A landscape with many valleys, sampled at points; each row gives a point and its height.
A ball rolls from a point to the lowest of its 4 nearest points, and stops where none of them is lower. Distance is the straight distance between rows; heights are no part of it.
sil h=463: [116 144 125 137 142 115 138 104 140 158 130 132 160 154 127 132 144 102
 111 139]
mogif h=358: [202 119 152  90 168 144 147  90 140 146  93 108 216 155 147 111 175 133
  93 151]
defu h=325: [128 102 156  99 116 119 173 109 141 193 174 132 140 164 124  99 108  97
 139 148]
kuboz h=221: [111  81 137  90  84 123 169 145  99 148 153 152  72 127  91  99 117 107
 166 137]
Depun h=196: [100  72 152  82  84 125 132 182  88 162 164 133  42  75 120 101  67 131
 178 126]
fup h=324: [176 124 146 103 178 143 149  84 144 162 113 104 199 151 154 116 147 126
  94 160]
Vemiv h=170: [104 158 115 136 117 104 125 139 127 136 143 148 106 136 126 135 137  81
 139 146]
Fase h=318: [132 134 140 129 134 130 148  92 148 131 113 146 166 169 116 121 142 140
 110 110]
Nodok h=339: [172 144 133 125 177 117 129 116 144 148 100  91 196 139 178 124 169  97
  96 173]
lin h=316: [120 139 116 146 114 111 126 118 126 107 112 141 124 146 109 141 145 121
 117 120]
Dad h=328: [126  79 134  99 100 126 155 130 100 112 138 142  92 133  86 104 103 140
 148 116]
zop h=390: [165  96 157 104 166 142 165  83 135 173 126  97 184 149 142 105 139 118
 106 150]
desu h=422: [133 165  91 179 119 132 102 153 135  81  88 116 134 127 134 153 168 130
 106  97]
dap h=194: [128 148 109 154 129 134 113 145 130  88 107 136 112 123 125 156 141 136
 120 116]
pelo h=528: [157 161 132 128 162 128 130  97 156 156  81  94 207 140 154 136 172 146
  94 130]
filu h=313: [107 128 133 117 104 111 158 124 126 169 173 156 114 146 115 110 121  84
 147 133]
basi h=273: [118 164 126 131 154 104 120 116 158 185 163 120 155 137 166 130 141  67
 124 162]
Dipif h=353: [169 136 148 116 144 137 138  88 169 142  87 108 215 154 146 125 169 174
  96 104]
morip h=174: [ 98  97 147  99  94 127 134 171 100 141 165 137  46  94 117 115  91 124
 179 140]
pazit h=96: [206 100 162  87 157 132 170 110 125 167 140 116 185 150 150 102 139  81
 115 188]
lirir h=360: [122 120 129 122 129 123 149  89 134 139 135 145 146 163 111 122 134 121
 116 124]
vuk h=202: [112 143 110 143 124 129  99 157 115  98 128 146  87 106 131 148 109 116
 146 136]
fero h=638: [141 164  99 160 114 130 119 127 135  78  88 137 140 141 125 145 169 148
 101  99]
zez h=278: [ 75 145  96 180 128 135  65 153 128  82 130 117  92  84 136 128  72 183
 132  80]
Nanap h=372: [126 101 122 128 112 143 127 147 119  85 117 121  97 123 104 136  95 174
 139 108]
naf h=272: [157 120 161 108 153 127 157 105 145 190 162 113 164 145 147 108 124  97
 121 171]
vosoz h=343: [196 135 149 103 161 155 141  86 149 137  73 101 227 144 145 125 174 160
  85 123]
mikil h=144: [145 112 117 135 118 137 139 116 121  78  94 145 123 145 100 133 136 168
 112 101]
Zepeg h=290: [162 165 132 126 177 116 119 120 138 167 116  93 198 149 185 130 164  86
 103 174]
sela h=216: [114  69 138  95  88 128 153 152  89 137 149 141  57 120  89  99  99 127
 166 126]
tibav h=79: [123 175 107 177 131 116 116 119 161 111  76 110 187 143 138 144 190 119
  87  93]
Bas h=393: [111 126 126 122 115 125 116 154 117 111 157 141  74 111 137 138 117 106
 150 139]
kubeb h=103: [116 161 111 145 120 118  97 155 123 108 145 141  98 102 138 154 131  72
 143 141]
Nitu h=243: [131 108 121 121 112 131 146 125 118  98 123 151 105 134 107 131 131 145
 137 118]
tiz h=352: [126 173 114 154 159 110 111 137 152 163 112  92 193 133 176 136 155  76
 106 155]
nutos h=158: [153 136 115 129 109 130 153 106 126 100  90 139 163 154  95 138 158 176
 100  75]
Ter h=288: [124  93 149 100 123 122 170  87 132 153 134 134 146 161 103 101 123 130
 129 118]
kidod h=198: [109  54 141  87  88 128 138 160  91 142 155 125  46  95  96 100  84 142
 181 128]
tugi h=295: [ 69 140 112 158 119 130  67 159 112 111 153 130  76  79 141 143  68 138
 164 111]
nuzif h=440: [173 155 137 136 174 124 121 105 153 154  85  93 212 145 166 134 180 124
  86 151]
Moro h=151: [106 151 116 126 112 121 113 163 106 129 168 151  89 113 129 139 130  70
 157 150]
tele h=300: [139  82 132 116 110 144 137 137  95  88 127 132  97 128 100 127 105 188
 137 104]
Neb h=320: [178 110 143  95 153 153 139  72 144 144  99 114 197 154 124 123 141 173
  94 109]
goz h=323: [102  69 135 124 125 163 120 135 104  98 118 121  91 100 101  96  62 252
 143  73]
niri h=340: [ 55 142 113 135 109 133  68 169 104 133 178 126  58  60 154 130  67 130
 191 121]
Bupus h=149: [103 137 129 114 101 116 108 180 101 140 187 151  52  97 131 136 114  85
 176 148]
sokon h=298: [154  88 170  88 144 133 163  89 141 198 152 109 163 149 131  89 118  93
 126 165]
Tope h=434: [125 148 126 138 122 112 143 104 141 136 130 145 137 149 121 134 134 111
 114 136]
fuso h=242: [100 143 127 121 102 114 139 136 125 146 185 157  99 140 118 122 128  78
 146 137]
Seb h=225: [102 129 120 169 129 156  81 147 127  82 121 118  90  94 131 140  77 190
 135  95]
Naka h=351: [ 85 118 123 141 120 129  96 154 116  99 152 123  69  86 126 127  62 164
 161 114]
sem h=199: [115  81 141  93  99 119 162 161  94 150 163 146  62 102  99  97 115 110
 168 147]
kobin h=150: [ 95 109 142 103  91 116 119 184  91 148 172 140  47  81 120 124  92 119
 177 143]
pitub h=296: [114 109 139 102  97 116 174 132 116 154 169 152  98 139 101  98 113  95
 143 140]
Nuzo h=183: [119 108 123 151 130 151  94 155 124  73 115 108  97 107 113 136  95 207
 138  95]
fonud h=421: [143 150 127 134 161 117 127  96 151 175 121 105 183 148 156 125 133  96
 113 153]
Tiv h=413: [127  85 141 111 105 128 148 132 102 110 146 151  96 123  87 109 122 129
 144 124]
poko h=314: [131 144 157 120 151 123 142 108 136 200 173 127 156 148 144 117 128  70
 138 170]
mikag h=154: [152 107 128 135 116 153 126 142 112  66 100 122 104 106 102 135 103 212
 132  89]
buned h=145: [162 121 128 119 116 143 158  94 120  95 107 148 147 151  83 124 148 186
 118  76]
kamun h=182: [129 100 127 110 113 134 141 119 117  85 116 151 104 140  90 122 131 155
 122 110]
fusav h=317: [ 84 153  99 181 134 136  62 154 130  77 117 113 102  78 144 151  90 178
 128  76]
dimad h=249: [ 80 118 128 123 115 128 103 168 105 132 162 137  60  89 128 138  87 138
 167 137]
kini h=374: [113 174  94 174 131 107 102 120 147 118 105 117 149 135 137 156 169  91
 105 116]
Fireb h=456: [136 174 117 153 150 122 122 116 179 130  69  84 219 141 175 129 195 136
  86 111]
Biba h=555: [139 162 127 138 139 125 123  99 169 137  74 110 202 142 142 140 168 152
  97 104]
Tibe h=299: [113 152 128 119 136 106 140 110 137 178 163 148 132 139 132 121 130  83
 134 156]
Ril h=132: [146 111 124 124 112 146 144 119 122  79 111 145 124 142  85 120 130 190
 121  87]
lifu h=138: [146 114 150 112 145 130 148  82 153 159 128 121 162 160 132 104 137 127
 109 136]
bub h=411: [125 162 104 160 126 119 126 134 128 106 101 137 145 135 131 149 163 116
 109 113]
Sira h=187: [138  85 135 123 119 167 131 140 109  78 111 123 115 109 100 129  89 224
 140  84]
Kef h=178: [180 118 155 100 174 127 156 106 138 173 129 113 180 151 148 114 144  94
 106 181]
puvo h=315: [121 154  98 174 131 147  80 164 129  70  95 130 100  87 136 166 119 144
 129 107]
Zugo h=206: [ 96 182 112 140 123 104 118 128 132 161 175 138 126 131 140 142 150  50
 142 150]
nafe h=291: [111 121 122 128 104 108 142 120 121 127 146 151 106 144 113 128 129  99
 128 135]
Sel h=147: [186 148 149  99 161 112 156 130 123 174 155 109 181 135 167 115 152  66
 116 198]
fefe h=224: [141 134 114 135 125 128 141 100 147 111  96 147 165 162 113 136 160 149
 102 105]
vis h=90: [124  89 149  94 113 117 172 111 128 173 144 141 114 152  90  90 104 108
 144 118]
Nepem h=106: [141 139 112 154 121 143 115 142 112  63  90 132 113 111 120 150 138 176
 113 100]
Zazos h=537: [144 137 140 122 158 131 138  94 159 164 110 111 190 146 150 123 148 123
  93 144]
kebi h=197: [157 160 144 112 158 121 135 124 131 189 149 100 177 138 178 118 141  77
 124 196]
gupa h=365: [127 138 137 129 152 112 145 108 144 178 150 125 155 145 140 118 133  96
 107 153]
feme h=139: [110 157 109 164 123 130  96 149 118  89 126 137  93 112 134 161 135  99
 139 140]
dagan h=189: [114 174 102 148 132 112 118 118 134 132 127 141 132 149 140 147 149  77
 114 134]
rebi h=361: [104  84 132 129 113 152 114 149 110  90 128 129  83 100 119 126  80 185
 136 113]
Bogip h=136: [112 158 100 146 122 115 108 144 128 118 141 149 102 125 127 145 147  71
 127 139]
vude h=359: [114 124 118 132 115 122 122 135 114  98 126 138  86 122 124 143 123 129
 128 128]
Toguk h=289: [132 151  92 180 128 147  84 160 133  76  95 125 106 102 135 159 136 153
 128  97]
fil h=244: [112 110 134 111  94 116 152 161  99 140 175 153  66 118 110 114 113  94
 163 147]
rezaf h=141: [157 119 127 133 116 159 132 135 113  66  92 132 117 134 106 134 130 200
 123  88]
ludaf h=238: [149 167 127 129 169 113 126 122 140 179 145 100 179 133 181 138 150  58
 116 189]
nebot h=240: [118 155  99 175 123 139  97 156 134  81  98 136 124 112 133 154 147 121
 116 108]
gigo h=282: [ 81  96 134 118 121 131 102 164 109 122 149 125  63  82 132 127  75 146
 169 129]
radi h=658: [134 151 117 146 140 119 132  96 149 145 105 127 173 150 138 137 162 142
  92 107]
zodo h=275: [132  88 149  92 133 129 163  90 142 169 135 130 157 168 113  91 122 131
 127 130]
foze h=490: [123 153 125 154 151 118 131 102 148 155 116 128 185 152 140 137 155 107
 103 133]
zon h=162: [ 99 137 119 128 109 122  78 171 106 124 173 136  63  78 128 140  96  97
 180 129]
mobe h=146: [120 164 104 158 124 120 106 150 129  84 125 140 102 109 137 154 145 100
 120 134]
Mub h=241: [105 142 111 142 124 131  79 157 119 106 140 126  78  90 143 151  85 121
 162 136]
bolu h=408: [147 168 114 156 166 115  99 122 157 158  94  94 204 127 187 142 177  95
  93 146]
kekap h=99: [ 86 128 137 110 104 119  92 187  99 144 187 134  35  75 137 131  82 110
 185 129]
luson h=274: [147  93 148 109 147 143 156  73 147 151 113 121 178 157 120 116 129 158
 106 119]
kap h=192: [138 134 118 133 118 133 130 120 133  91 108 143 123 136  99 141 152 149
 114 104]
Narak h=395: [173 161 131 126 155 135 125 107 159 136  64  91 227 139 179 130 185 153
  89 117]
mune h=191: [139  83 133 103 103 125 166 108 124 112 123 140 121 149  79 119 122 145
 122 109]
Sav h=341: [122 111 128 137 117 141 119 144 110  81 125 141  91 125 109 135 113 155
 140 116]
guzat h=569: [113  99 132 119 109 133 129 159 107 107 142 134  66 110 115 125 102 124
 155 138]
gada h=378: [116 113 140 107 100 110 158 132 118 125 143 155  97 142 103 107 119 116
 143 137]
meko h=258: [115 146 116 137 115 112 117 136 124 106 147 146  99 126 117 145 126 108
 134 140]
vosop h=293: [104 117 121 143 122 144 101 161 124  88 134 120  94  96 129 140  87 166
 146 115]
pofu h=111: [123 161 114 160 153 106 112 111 166 158 103 107 178 147 157 143 161 118
  97 129]
kasi h=460: [120  85 135 115 112 136 130 154 113 102 127 144  84 110  97 132 106 147
 146 126]
soso h=334: [124 140 119 157 133 157  99 155 118  79 111 120  97 101 134 146 109 159
 123 115]
kezor h=148: [138 108 136 118 111 136 163 108 131  97 114 147 140 160  92 116 133 169
 119  99]
saz h=266: [144 167 132 132 162 120 120 112 150 176 135 103 184 135 174 131 147  76
 112 175]
Tini h=312: [155 116 151 110 163 127 146  94 152 180 137 118 163 151 146 125 128 111
 119 162]
loru h=217: [ 94  65 143 111 105 130 132 159  98 132 145 121  60  90 113 105  72 167
 170 129]
tepib h=348: [151 134 134 114 144 137 153  73 151 139  93 125 203 161 119 120 163 174
  91  92]

Two balls start at each pair of points below. Name the first point that both come to, or write never.
nuzif / fonud => saz
kuboz / gigo => morip
kasi / vosop => never

Call two points neighbours if one is among the 4 nearest of the other. Go from one point of each pair to the other, from neighbour to neighbour, staying as low as possible. Name the highest point that can't be avoided.
Ril / kubeb => dap
lifu / Nepem => pitub
kubeb / pofu => tiz
Ril / Nepem => rezaf
kekap / kubeb => Moro
lifu / vis => zodo
